Points on a hilly landscape, in no order, each with its height.
A ball rolls from a point to the lowest of its 2 nearest points, and stops where none of them is lower. Distance is the straight distance between rows; heights are no part of it.
K580: [ 73, 102, 141, 123, 131, 121,  67,  84, 111,  96, 106,  68,  89,  79, 131,
 123, 140, 127,  81, 103,  78, 104,  91, 136, 103, 123, 111,  85,  99,  92,
 127, 100, 144,  75,  80,  83,  86,  80, 114, 112, 102,  93,  93, 106, 110,
  94, 107, 104]  h=709
K477: [101, 124,  72, 100, 141,  94, 101,  80, 130, 153,  81,  84, 140,  93, 126,
 103, 120, 146,  90, 118,  96,  53, 100, 123,  74,  84, 140,  80,  62,  94,
  97,  98, 139, 120, 106, 104, 112, 122,  60,  72, 120, 128, 117,  90, 129,
 110, 125,  72]  h=682
K156: [116,  95,  60,  76, 116, 108,  98, 112, 104, 130, 103,  81,  98, 130,  96,
 104,  55, 147, 110, 129, 102,  86,  61, 115, 119, 119, 128,  78,  77, 113,
  78, 100,  60, 151,  78,  73, 126,  98,  97, 124, 119, 114,  76,  62, 118,
 130, 102,  93]  h=781
K403: [ 70, 114,  79, 112, 131,  90,  76, 123, 128,  89,  92, 111, 126,  62, 133,
 105, 161,  97,  99,  76, 104, 108, 105, 114,  81,  69, 131, 123, 109, 112,
  94,  91, 127,  98,  99, 128, 102, 124,  73,  88, 104, 122, 101, 124, 117,
  96, 114, 107]  h=952
K12: [ 82,  96, 121, 133,  71,  74,  48, 113,  69,  92, 113, 120,  85,  74,  83,
  75, 109,  67,  84,  89,  99, 119, 113,  99,  74, 141,  75, 117, 109,  96,
 117, 118, 107,  81, 102,  96,  78,  90, 133, 101, 122,  65, 133,  92,  80,
  90,  59,  92]  h=433
K623: [ 84,  85, 116, 105,  89,  89,  37, 122,  79,  78, 142, 103,  94,  97,  84,
  88,  83,  81, 105,  91,  94, 118,  66, 110, 122, 153,  97,  91, 113, 105,
 113, 118,  74, 111,  55,  82,  69,  90, 140, 125, 130,  78,  71,  78,  94,
 102,  77, 111]  h=521
K752: [ 74, 105,  77,  81, 139, 111, 103, 118, 120, 110,  72,  93, 123,  61, 110,
 131, 173, 113,  90,  99,  97, 115, 107, 136,  92,  80, 133, 104, 106, 101,
  91,  95, 127,  91,  98, 118, 121, 108,  84,  83,  96, 117, 105, 132, 123,
 106, 114, 125]  h=925
K89: [ 58,  92, 115, 122, 113, 119,  90, 140,  72,  93, 103, 105,  91,  73, 100,
  97, 127,  96, 112, 108, 109, 128,  71, 122, 112, 156, 115, 116,  96,  93,
  96, 126, 108,  92,  53,  86, 112,  74, 111, 116,  82, 107, 124,  89, 143,
 126, 106, 125]  h=576
K257: [ 86, 100, 166, 118, 107, 128,  75,  78, 126,  52, 131, 108,  78, 114, 112,
 130,  89, 132,  44, 102,  96,  83,  90,  98, 129, 104, 123, 121,  74, 126,
  96,  94, 105,  90, 117,  69, 134,  53,  90, 113,  97,  98, 101,  94, 110,
  73,  75, 133]  h=542
K854: [126, 111, 115, 119,  91, 112, 152,  39,  89, 104,  55,  81,  71, 150, 107,
  92,  97, 117, 147, 107,  61, 113, 116,  92, 107,  58,  67,  83,  93,  61,
 111,  61, 118, 100, 123,  98,  77,  85,  78,  81,  70, 107,  94, 136,  65,
  81, 128,  84]  h=437
K515: [123,  98, 121, 120, 106, 128, 135,  64, 119,  98, 105, 113,  77, 148, 110,
 109,  78, 137,  83, 122,  96,  69, 107,  77, 112,  71, 106, 135,  58, 114,
  76,  83,  99, 108, 132,  87, 145,  72,  63,  94,  82, 122, 110,  85,  99,
  92,  87,  84]  h=822
K275: [124, 108, 103, 134,  87,  47,  42,  79,  85, 117, 124, 100, 127, 102, 107,
  65,  70,  63,  90,  97, 107,  78,  95, 102,  60, 111,  90,  78,  98, 119,
 142, 121, 107, 112, 104, 106,  45, 127, 129,  97, 159,  88, 105,  78,  80,
  78,  93,  78]  h=351
K600: [ 78,  92, 141, 108,  99, 123,  72, 123,  96,  71, 128,  96,  97,  66,  90,
 113, 114,  79,  93, 105, 118, 108,  61, 112, 125, 139, 103, 101,  99,  95,
 105, 133, 106,  67,  76,  95, 104,  60, 117, 121,  84, 102, 100, 104, 135,
 100, 100, 137]  h=551
K163: [112, 104,  77,  96, 145,  95,  92,  83, 116, 156,  92,  75, 131,  77, 112,
 115, 120, 139,  82, 132,  99,  47, 105, 139,  83,  87, 120,  57,  80,  99,
 106, 115, 134,  99,  96, 105,  89, 123, 108,  74, 123, 106,  96,  99, 124,
 106, 100,  74]  h=622
K509: [118,  90, 116, 112, 133, 110, 113,  53, 115, 128,  83,  50,  89, 113, 129,
 130, 114, 132, 115, 115,  69,  85, 105, 132, 120,  80,  87,  46, 106,  76,
 123,  94, 147,  86,  90,  87,  72,  99, 116,  89,  92,  98,  81, 124, 106,
  96, 138,  87]  h=769
K921: [ 89, 102, 111, 143,  93,  75,  69,  99,  87,  99, 126, 125, 113, 101, 105,
  35,  65,  83, 126,  82, 131,  92,  65,  95,  78, 130, 120, 115,  81,  97,
 109, 105, 103, 129,  86,  98,  59,  97, 103, 123, 142, 103, 126,  78, 109,
 104, 111,  82]  h=505
K718: [ 77,  83,  96,  78,  88,  87,  47, 122, 101,  89, 118,  81,  96,  81, 100,
  87, 103,  81, 121,  83,  77, 130,  61, 114, 129, 130,  86,  72, 122, 103,
  95,  89,  64, 125,  50, 102,  68, 108, 122, 116, 115,  91,  38,  92, 109,
 108,  98, 124]  h=572
K280: [116, 111,  79, 105, 106,  68,  97,  76, 113, 104, 102,  92, 116, 128, 116,
  80,  99, 114, 114,  76,  82,  85, 104,  85,  71,  76,  93, 100,  97,  96,
 108,  78, 101, 127,  99, 105,  70, 139,  91, 108, 124, 102,  71,  87,  83,
  85, 120,  80]  h=799
K592: [143,  91, 123,  95,  98, 146, 152,  67, 130, 100,  98,  84,  89, 143,  92,
 144,  88, 122,  79, 141,  93,  76, 114,  82, 128,  59,  87, 108,  68, 118,
  83,  87,  92,  86, 137, 103, 151,  74,  73,  81,  63, 120,  86, 100, 102,
 104,  73, 105]  h=848
K426: [137, 122,  88, 139,  93,  75, 114,  86, 121,  82, 102, 106, 121, 112, 129,
  63,  71,  60, 158,  59, 136,  96,  71,  77, 103,  70, 100, 108, 109,  97,
 119,  99, 108, 120,  97, 133,  53, 115,  79,  99, 102, 134,  82, 105, 112,
  87, 143,  95]  h=864
K332: [135,  97, 109,  85,  72,  94, 112,  96, 123,  72, 132, 120, 105, 112,  94,
 117,  87,  85,  55,  79, 112,  86, 142,  62,  90,  88,  86, 139,  97, 122,
 100, 101,  84,  80, 142, 116, 128, 105,  89,  92,  92,  93, 106,  97,  78,
  86,  53, 101]  h=950
K287: [ 90,  92, 128,  92,  87, 118,  93, 125, 117,  57, 137,  88, 108,  60, 108,
 124, 117,  55, 102,  79, 116, 125,  77, 104, 152, 107,  98, 106, 123, 113,
 103, 122,  93,  76,  80, 113,  90,  80, 119, 101,  79, 103,  75, 118, 124,
  97, 100, 159]  h=511
K881: [ 63,  98, 162, 129, 118, 118,  77,  74, 109,  70, 113, 110,  51, 111, 124,
 106, 106, 148,  48, 101,  69, 104, 120, 109,  99, 109, 108, 130,  70,  96,
 104,  78, 125,  99, 128,  61, 128,  70,  94, 119, 102,  86, 113, 100,  88,
  75,  87,  97]  h=493
K39: [111, 104,  85, 100, 102,  96, 151,  77,  81, 127,  62,  87,  84, 107, 108,
  97, 122, 116, 127, 125,  85,  93, 138, 113,  87,  80,  63,  77, 120,  54,
 106, 103, 139,  82, 115, 108,  81, 118, 108,  60,  78,  81, 126, 133,  80,
 103, 127,  75]  h=335
K499: [133, 106, 110, 128,  98,  50,  39,  71, 102, 118, 127,  89, 126, 102, 102,
  82,  69,  89,  53,  98, 112,  59, 119, 109,  50,  90,  94,  96,  92, 127,
 139, 118, 112, 107, 130, 104,  75, 128, 118,  96, 154,  87,  93,  82,  72,
  63,  64,  78]  h=420
K267: [120,  98,  67,  81, 102,  78, 103,  74, 125,  79,  92,  98, 112, 145, 107,
  88, 106, 129, 118,  65,  65, 111, 108,  83,  78,  65,  91, 107, 106, 112,
  91,  49,  71, 134, 109,  95,  98, 136,  82, 112, 124, 115,  50,  87,  65,
  82, 118,  80]  h=767
K815: [ 63,  84,  93,  75, 110, 106,  48, 125,  90,  90,  88,  88,  95,  58, 109,
 112, 153, 106, 113,  81,  72, 153,  69, 135, 123, 130,  85,  84, 130,  97,
 107,  86,  87, 106,  42, 100,  91, 105, 115, 104,  98, 100,  57,  92, 113,
 107,  96, 116]  h=625
K771: [ 91,  77,  87,  55,  69, 119, 123, 130,  79,  92,  89,  98,  53, 155,  48,
 107,  67, 130, 112, 107,  78, 132, 112,  94, 121, 112,  82,  90, 123,  94,
  71,  76,  51, 124,  90,  62, 125,  85, 110, 118,  86,  74,  79,  89,  69,
 123,  78,  79]  h=665
K535: [120,  87,  89,  68,  78, 101, 119, 112,  95,  92, 107,  81,  99,  91,  76,
 114, 108,  58, 137,  80,  97, 127,  91,  99, 132,  96,  78,  69, 143,  97,
  98, 100,  77, 103,  77, 105,  78, 110, 130, 108,  76,  81,  68, 111,  94,
 103, 115, 117]  h=430
K985: [ 55,  97,  91,  93, 111,  98,  80, 114,  71, 119,  78, 114,  92,  55,  82,
 120, 136, 120,  68, 130,  95, 108, 137, 121,  79, 126,  88,  92, 101,  86,
 106, 123, 129,  66, 103,  99, 108,  87, 122,  92,  89,  70, 134, 102, 102,
 116,  83,  98]  h=415
K672: [ 71,  87,  94,  97,  91,  95,  70,  98,  77, 103,  88, 117,  74, 115,  91,
  84, 102, 139,  85,  93,  71, 112, 123, 102,  71, 131,  91, 100, 101,  98,
  91,  91,  85, 117, 107,  70, 104, 102, 118, 112, 135,  75, 100,  82,  67,
 101,  86,  74]  h=736
K560: [ 94, 113,  86, 101, 145, 101,  67, 106, 123, 140, 110,  76, 140,  58, 122,
 112, 120, 104,  83, 103, 116,  67,  80, 141,  88, 105, 133,  61,  89, 110,
 113, 123, 122,  97,  59, 110,  88, 122, 104,  88, 127, 113,  94,  97, 148,
 111, 116, 105]  h=546
K61: [144,  89,  68,  69,  76,  88, 124, 106,  94,  98,  89,  88,  97, 121,  79,
  92,  90,  75, 156,  78,  93, 111,  76,  83, 121,  77,  80,  79, 121,  97,
  95,  95,  65, 131,  87, 119,  68, 127, 107,  97,  82, 108,  53,  97,  80,
 102, 112,  95]  h=377
K823: [ 99,  81,  99,  57,  83, 118, 102, 140, 108,  79, 114,  87, 106,  59,  86,
 131, 132,  51, 116,  85, 109, 134,  84, 112, 147, 107,  90,  87, 142, 111,
  88, 101,  75,  96,  82, 117,  87, 101, 117, 102,  72,  94,  66, 113, 111,
 100,  95, 156]  h=474
K137: [111, 103, 134, 127, 135, 118, 117,  53, 118, 114,  92,  88,  84, 137, 133,
  96,  88, 157,  89, 110,  86,  68, 103,  97,  98,  74, 122, 118,  66, 104,
  91,  74, 120, 116, 130,  81, 120,  93,  61, 100, 104, 115, 111,  87,  97,
  87, 102,  83]  h=787
K795: [ 95,  85, 105,  65,  59, 123, 140, 116,  88,  80,  94, 116,  59, 131,  62,
 123,  67,  83, 115, 104,  94, 124, 100,  82, 139, 104,  90, 103, 111, 100,
  74,  91,  61, 106, 103,  85, 133,  87, 109, 113,  57,  90,  96,  98,  87,
 120,  93, 105]  h=639
K796: [137,  95, 113, 100,  70,  91, 135,  79, 107,  58,  94,  89,  98, 140,  84,
  93,  77,  52, 158,  72,  98, 118,  81,  71, 130,  69,  69,  90, 107, 102,
 101,  84,  71, 115, 111, 109,  69, 106,  85,  98,  71, 125,  45, 103,  80,
  91, 114, 110]  h=429
K99: [ 75,  86, 125,  98, 122, 123,  77, 109,  98,  91,  95,  74,  76,  74, 110,
 120, 153, 124, 102, 101,  72, 131,  98, 142, 114, 127,  88,  73, 126,  84,
 125,  91, 128,  79,  70,  90,  96,  86, 132, 100,  74,  82,  80, 107, 111,
 113,  99, 116]  h=674
K566: [111, 106, 106, 123, 105,  80,  77,  78, 111, 124, 103,  95, 114,  89, 103,
  98,  81, 119,  63, 117, 111,  55, 113,  94,  68, 109, 103, 104,  88, 107,
 117, 118, 129,  99, 127,  99,  96, 111,  98,  92, 129,  93, 127,  86, 103,
  77,  78,  73]  h=508
K635: [117,  89, 117, 112,  70,  87, 106,  78,  85,  89, 130, 108,  79, 144,  63,
  83,  28, 102,  97, 124, 117,  87,  91,  78, 107, 120,  96, 116,  78, 116,
  94, 128,  69, 118, 120,  82, 116,  81, 113, 112, 109,  92, 113,  65,  91,
 101,  60,  81]  h=735
K293: [103, 108,  96,  96, 116, 104,  35, 115, 123, 126, 142,  73, 155,  68, 105,
 109,  91,  91,  61, 113, 125,  68,  65, 134,  91, 123, 133,  73,  83, 137,
  98, 132,  80, 104,  68, 115,  98, 114, 116,  98, 137, 116,  66,  78, 131,
 103,  90, 115]  h=451
K749: [ 87,  96,  71,  36,  87,  85,  75, 113,  93,  98, 114, 110, 104,  87,  79,
 126, 130, 108,  56,  91,  66, 103, 148,  98,  72,  96,  79,  93, 123, 111,
  97,  71,  77, 100, 111,  96, 100, 124, 112, 104, 108,  69,  63,  85,  62,
  92,  57,  81]  h=234
K10: [108, 111,  93, 120,  80,  88, 106, 118,  81, 122, 108, 114, 125,  80,  74,
  92,  42,  66,  83, 135, 155,  75, 112,  74,  96, 125, 113, 117,  75, 105,
 104, 157,  99,  75, 121, 119, 121,  81, 113,  95, 107, 102, 149,  92, 112,
 111,  71, 108]  h=653
K159: [ 91, 116,  88, 100, 102, 108, 140, 133,  90,  95,  73, 138, 100,  68, 115,
  98, 121,  69, 111,  94, 127, 106, 123,  81,  96,  89, 105, 146, 113,  90,
  88, 113, 126,  81, 128, 131, 117,  96,  66,  77,  69, 103, 169, 132, 118,
 101, 115, 116]  h=363
K737: [ 79,  94, 107,  99, 119, 110, 106,  87,  94, 124,  84,  87,  84,  71, 116,
 134, 126, 130,  65, 125,  83,  89, 139, 113,  77, 104,  90,  86, 103,  74,
 108, 109, 152,  53, 123, 103, 102,  95, 116,  79,  83,  66, 127, 127, 102,
 101,  94,  89]  h=347
K4: [ 90, 114, 123, 125,  99, 121, 115, 119,  99,  73, 112,  90, 104, 105, 102,
  89,  62,  78, 141, 100, 130, 118,  31,  99, 148, 128, 124,  94,  86, 108,
  85, 121,  80, 105,  68,  86, 103,  70, 101, 135,  89, 135, 100,  99, 150,
 127, 133, 151]  h=670
K572: [ 83,  88, 104,  97,  73,  89,  87, 104,  78,  82, 111, 136,  67, 128,  75,
  65,  54, 113,  94,  96,  84, 109, 101,  82,  98, 123,  95, 117,  89, 110,
  87,  96,  65, 129, 103,  71, 115,  88, 107, 135, 121,  79, 123,  68,  70,
 103,  82,  77]  h=771
K941: [ 62, 119, 109, 122, 110, 110, 110, 136,  83, 109,  87, 131,  96,  57, 113,
  96, 114,  91,  97, 121, 134,  92, 113,  82,  88, 116, 125, 134,  94,  85,
  89, 132, 133,  76, 111, 129, 121,  86,  78,  77,  82,  88, 175, 121, 123,
 110, 100,  97]  h=422
K562: [110,  92,  58,  71, 114, 116, 124,  82, 111, 101,  60,  94,  89, 154,  94,
  96, 115, 153, 107, 109,  50, 119, 111,  94,  99,  65,  97, 100, 120,  94,
  84,  49,  67, 126,  95,  72, 122, 112,  77, 101,  99, 107,  62, 106,  65,
 102, 116,  83]  h=733
K264: [108,  96,  87, 100,  75,  91,  93, 125,  84, 114, 126, 114, 115,  99,  66,
  83,  48,  74,  86, 123, 139,  82, 104,  82,  94, 124, 115, 122,  78, 120,
  94, 141,  71, 108, 112, 102, 128,  96, 122, 109, 119,  93, 121,  71, 101,
 105,  61,  93]  h=692
K7: [124, 104,  92,  92,  68,  73, 116,  99,  93,  83, 109, 132, 111, 115,  85,
  77,  88,  70,  93,  74, 111,  90, 127,  52,  76,  79,  82, 147, 107, 102,
  96,  94,  75, 104, 123, 121,  98, 122,  83,  95,  97,  85, 110,  91,  70,
  94,  84,  84]  h=930
K400: [101, 107,  95, 135,  76,  63,  63, 110,  73, 116, 120, 121, 128,  90,  94,
  42,  58,  47,  97,  91, 134,  76,  85,  91,  65, 129, 101, 109,  97, 109,
 118, 135,  98, 106,  96, 120,  65, 115, 117, 108, 147,  94, 126,  78,  91,
 100,  94,  80]  h=431
K416: [115, 111,  68,  80,  98,  89, 145, 124, 106, 101,  77, 118, 129,  67, 101,
 116, 138,  80,  93,  84, 109,  96, 139,  93,  88,  61,  98, 120, 121,  93,
  88,  96, 119,  73, 122, 133, 106, 118,  72,  75,  83,  98, 133, 138, 103,
  90, 104, 104]  h=303
K200: [133, 106, 115, 113,  48,  79, 128,  94,  83,  73, 114, 122, 106, 101,  84,
  74,  71,  43, 123,  72, 133, 102, 122,  58, 103,  90,  66, 131, 113,  82,
 117, 117,  91,  92, 118, 125,  74, 108, 103, 105,  77,  86, 115, 106,  86,
  89, 101,  88]  h=913
K402: [126, 110, 107, 135, 102,  96, 103,  97, 108, 127, 111, 121, 115,  87, 115,
  88,  59,  84,  79, 128, 150,  53, 108,  70,  89, 110, 114, 117,  81,  99,
 112, 146, 122,  76, 126, 125, 105,  95,  91,  69, 108, 109, 148,  93, 131,
  89,  84,  85]  h=595
K973: [125,  87,  80,  84, 133, 130, 118,  84, 121, 118,  81,  74,  89, 128, 100,
 122,  82, 141, 110, 119,  84,  91,  67, 112, 137,  96, 118,  64,  94, 109,
  87,  89,  89, 126,  77,  80, 122,  91, 101, 102,  88, 126,  63,  91, 114,
 120, 119, 103]  h=784
K452: [ 70, 113, 105, 134,  96,  84,  91, 112,  77,  94,  91, 119, 100,  96, 117,
  43, 105,  78, 149,  60, 114, 116,  73,  94,  90, 125, 112, 115, 100,  85,
 102,  98, 110, 113,  79, 107,  73,  98,  98, 118, 121, 106, 126,  98, 109,
 125, 134,  90]  h=569
K833: [ 43, 109,  96, 109, 101,  97,  51, 112,  41, 133,  72, 111,  87,  70,  78,
  96, 120, 135,  61, 149,  92, 107, 127, 118,  57, 143,  90,  89,  88,  91,
 118, 128, 127, 100,  99,  75, 104,  82, 119,  96, 121,  74, 140,  83,  91,
 119,  62,  76]  h=484
K983: [109,  91,  83,  80, 117, 109, 139,  79,  87, 142,  59,  84,  87, 100, 100,
 124, 119, 131,  90, 158,  79,  81, 143, 118,  91,  86,  85,  59, 101,  60,
 104, 111, 145,  73, 120, 115,  95,  98, 116,  58,  89,  80, 126, 121, 100,
 108, 113,  87]  h=271
K874: [109, 111, 100, 119, 115,  71,  84,  81, 128,  91, 104,  95, 128, 106, 139,
  75, 104,  84, 124,  61, 105,  93,  90,  85,  73,  71, 110, 109, 109, 105,
 124,  78, 112, 118,  93, 118,  55, 133,  89, 103, 126, 120,  86, 102, 105,
  83, 136,  96]  h=832
K699: [142, 104, 106, 107, 102, 105, 151,  70, 125,  78,  87,  79,  88, 110, 118,
 131, 116,  75, 116,  75,  91, 121, 120,  84, 114,  45,  74,  96, 123,  92,
 124,  73, 117,  80, 130, 120,  79, 106,  75,  78,  57, 114,  79, 143,  79,
  72, 117, 109]  h=507
K170: [100, 107, 114, 132, 103, 100, 143,  65,  81, 124,  58,  96,  80, 125, 130,
  78,  99, 115, 140, 115,  81, 106, 118,  88,  93,  76,  69,  83,  97,  54,
 104,  91, 145,  94, 114,  99,  73, 102, 100,  83,  82,  90, 128, 124,  83,
  99, 148,  70]  h=388
K69: [114,  90,  81,  74, 134, 120, 128, 102, 132, 122,  78,  78, 106,  94, 108,
 157, 138, 133,  88, 112,  83,  93, 114, 122, 117,  66, 121,  85, 101, 107,
  84,  84, 118,  81, 106, 105, 135, 106,  88,  74,  78, 115,  92, 117, 113,
  96, 109, 118]  h=893
K747: [103,  92, 146, 101,  86, 123, 114,  83, 125,  57, 123, 116,  85, 134,  97,
 123,  62,  91,  66,  93, 102,  99,  92,  79, 132, 101, 105, 119,  85, 118,
  88,  96,  79,  85, 121,  73, 142,  61,  76, 118,  88, 105,  86,  98, 113,
  92,  76, 138]  h=577
K956: [ 83,  98,  68,  37,  81, 102, 106, 124,  94,  99,  88, 117, 106,  82,  80,
 117, 151, 106,  78,  92,  80, 116, 143, 104,  70,  85,  84, 110, 128, 100,
  86,  60,  81, 106, 104,  93, 103, 137,  94, 102,  91,  75,  80, 103,  75,
 103,  89,  94]  h=172
K329: [134, 126, 115, 136,  74,  88, 116, 100, 116,  83, 128, 120, 123, 100, 125,
  68,  67,  44, 123,  72, 152,  84,  99,  59, 103,  86,  95, 132, 105, 104,
 110, 126, 105,  89, 106, 135,  77,  96,  83, 106,  96, 119, 119, 105, 117,
  84, 119, 107]  h=892
K730: [147,  81,  97,  77, 115, 125, 141,  88, 138, 106,  99,  72, 103, 123,  97,
 155, 115, 118,  87, 116,  93,  85, 116, 100, 126,  55,  99, 100,  86, 110,
  99,  85, 103,  79, 118, 117, 138,  98,  87,  75,  75, 124,  82, 118, 102,
  97,  84, 108]  h=868
K664: [141, 101,  81,  97, 103, 112, 165,  71, 118,  87,  57,  86,  86, 137,  84,
 109, 109, 101, 146, 101,  68, 119, 105, 104, 113,  42,  74,  76, 107,  70,
 107,  65,  96, 103, 119, 102,  85,  99,  77,  73,  55, 133,  85, 139,  68,
  86, 128, 102]  h=471
K420: [ 49, 111, 113, 111, 114, 130,  98, 143,  79,  84, 100, 101,  94,  86, 101,
  93, 106,  97, 131,  99, 117, 139,  37, 129, 133, 145, 123, 119,  84,  97,
  75, 104,  86, 113,  56,  80, 130,  69, 100, 136,  94, 132, 120,  84, 138,
 140, 124, 139]  h=624
K966: [ 75,  91, 125, 110,  69,  79,  40, 111,  76,  68, 131, 113,  79,  92,  85,
  79, 100,  76,  95,  84,  87, 129, 100, 100,  97, 147,  83,  85, 116, 111,
 115, 103,  95,  91,  87,  91,  66, 101, 143, 113, 124,  71,  92,  85,  68,
  86,  70,  93]  h=480
K259: [ 68, 100,  86, 110,  84,  84, 108, 124,  69,  89,  81, 123,  96, 103,  96,
  38,  96,  70, 172,  57,  98, 142,  67,  90,  99, 113, 105, 110, 113,  86,
  85,  81,  73, 127,  79,  99,  73, 115,  94, 127, 114, 114, 109,  95, 107,
 119, 137, 102]  h=613
K181: [ 68, 102, 151, 129, 105,  95,  59,  87, 100,  81, 109, 105,  65,  74, 126,
 114, 127, 130,  38, 106,  88, 103, 129, 109,  67, 122,  99, 119,  86,  90,
 129, 104, 143,  68, 120,  97, 114,  72,  98, 101, 102,  75, 137, 110,  71,
  70,  64,  96]  h=424
K312: [ 83,  82,  91,  71, 101, 122,  99, 106,  84, 110,  75,  98,  68, 138,  91,
 108,  91, 149,  91, 110,  60, 113, 114, 107, 106, 102, 105,  81, 112,  98,
  88,  79,  76, 119,  89,  61, 122,  94, 109, 112, 102,  78,  78,  96,  75,
 114, 104,  84]  h=696
K887: [109, 101,  96, 102, 106, 124, 133, 115, 101, 102,  97,  73,  96, 100,  84,
 110,  69,  82, 140, 107, 125, 105,  45, 120, 155, 119, 109,  66, 102, 104,
  87, 119,  90,  96,  66,  86, 108,  71, 115, 108,  74, 120,  93, 116, 143,
 118, 138, 140]  h=704
K817: [111,  90, 129,  88,  58, 114, 145,  96, 104,  48, 110, 133,  73, 130,  76,
 101,  66,  71,  99,  82, 112, 115, 108,  62, 126,  84,  88, 144,  91, 112,
  81,  87,  66,  95, 133,  93, 149,  78,  73, 115,  63, 102, 103,  96,  95,
 107,  75, 125]  h=609
K256: [144,  99, 106,  96,  91,  91, 127,  68, 137,  56,  99,  78, 111, 112, 117,
 117, 105,  62, 126,  71, 101, 118,  83,  72, 127,  52,  79,  98, 120, 110,
 108,  72,  79,  96, 117, 116,  68, 106,  79,  96,  70, 130,  46, 124,  88,
  72, 110, 125]  h=468
K610: [ 98, 104, 140, 118, 149, 113,  83,  55, 123, 115, 100,  53,  86, 102, 146,
 137, 128, 147,  91, 109,  65,  98,  87, 132, 107,  84, 111,  53,  98,  92,
 126,  87, 154,  84,  89,  81,  82, 100, 109, 106, 104,  97,  60, 125, 109,
  86, 125,  99]  h=743
K497: [121, 119, 100, 128, 141, 107, 111,  62, 128, 136,  86,  78, 117, 128, 138,
  81,  96, 159, 100, 110, 106,  59,  92, 100,  83,  68, 146, 106,  66,  96,
 100,  85, 133, 124, 122, 104, 113,  99,  39,  78, 113, 132, 123,  91, 126,
  94, 117,  70]  h=738
K731: [ 84, 105,  64,  81,  77,  82, 110, 144,  83, 101, 104, 120, 129,  85,  86,
  62, 105,  52, 134,  72, 120, 121,  94,  88,  86,  94, 107, 120, 115, 100,
  81,  90,  61, 112,  82, 114,  95, 130, 100, 119, 114, 100, 104,  84,  92,
 113, 114, 108]  h=662
K79: [ 88, 109,  45,  65,  85,  85, 118, 144,  66, 124,  98, 135, 118, 100,  59,
  73,  85,  85, 116,  96, 124, 108,  98,  96,  73, 108,  98, 112, 101,  98,
  70,  90,  57, 125,  85,  99, 121, 123,  98, 110, 107,  97, 111,  90,  97,
 127, 110,  82]  h=697
K209: [112,  86,  79,  63,  85,  78,  57,  96, 113,  95, 132, 105, 118,  97,  94,
 113, 106,  91,  65,  88,  82,  92, 109,  90,  86,  93,  89,  96, 113, 124,
  96,  82,  73, 103, 101, 106,  88, 126, 113, 103, 126,  78,  56,  76,  75,
  76,  75,  94]  h=301
K384: [ 99,  91,  97,  96, 125, 134, 136, 106,  96, 125,  82,  75,  84, 102,  93,
 121,  98, 121, 122, 130,  98, 103,  78, 139, 141, 118, 114,  58, 105,  91,
  96, 112, 112,  99,  73,  76, 117,  79, 123, 101,  81, 111, 103, 120, 129,
 123, 131, 118]  h=741
K738: [ 65, 117,  92, 122, 114, 102, 105, 139,  73, 125,  92, 111, 115,  53, 104,
  72, 112,  87, 119, 116, 136,  96,  78, 117,  96, 136, 121, 112,  80,  82,
 100, 142, 117,  89,  80, 118, 109,  81, 107, 100,  93, 110, 153, 102, 125,
 126, 118, 103]  h=502
K344: [ 82, 115,  63,  53,  98, 102, 126, 122,  90,  93,  79, 132, 129,  78,  81,
 106, 160,  84,  81,  82,  98, 109, 143,  93,  69,  61,  98, 123, 121,  99,
  66,  78,  88,  90, 112, 111, 112, 133,  72,  91,  92,  93, 122, 117,  88,
 102, 104,  99]  h=241
K229: [ 72, 109, 129, 131,  95,  83,  62,  97,  85,  94, 102, 127,  69,  71, 114,
  97, 107,  87,  48, 108, 105,  99, 139,  90,  56, 128,  87, 127,  92,  99,
 123, 122, 135,  64, 131, 102,  90,  82, 106,  88, 115,  64, 150, 111,  76,
  85,  63,  96]  h=357
K20: [ 96,  93,  41,  67,  96,  91, 112, 130,  77, 133,  90, 112, 111, 118,  66,
  94,  71, 134,  98, 120, 100,  87,  99, 103,  89, 115, 110,  96,  86, 111,
  71,  97,  55, 131,  84,  84, 127, 115, 101, 114, 115, 103, 100,  76, 101,
 131,  92,  82]  h=732
K658: [116,  95,  84,  77, 101,  93,  38, 107, 124, 111, 148,  93, 144,  78,  92,
 117,  84,  89,  52, 108, 113,  76,  92, 102,  93, 106, 111,  92,  99, 140,
  99, 114,  61, 100,  90, 114, 107, 119, 129, 102, 136, 108,  61,  74, 100,
  83,  65, 108]  h=376

Call two points neighbours if one is among the 2 nearest of the other. Go from one point of each pair to the other, from neighbour to neighbour, staying as low as possible. Name the highest point that can't be avoided.
K275 and K229 => K572
K983 and K61 => K699
K229 and K983 => K672
K61 and K956 => K89

Two balls start at each pair of points below. Name the first point that both come to, or write never.
K69 and K562 => never
K635 and K79 => K275
K580 and K672 => K229
K156 and K267 => never
K332 and K7 => K817
K738 and K752 => K956
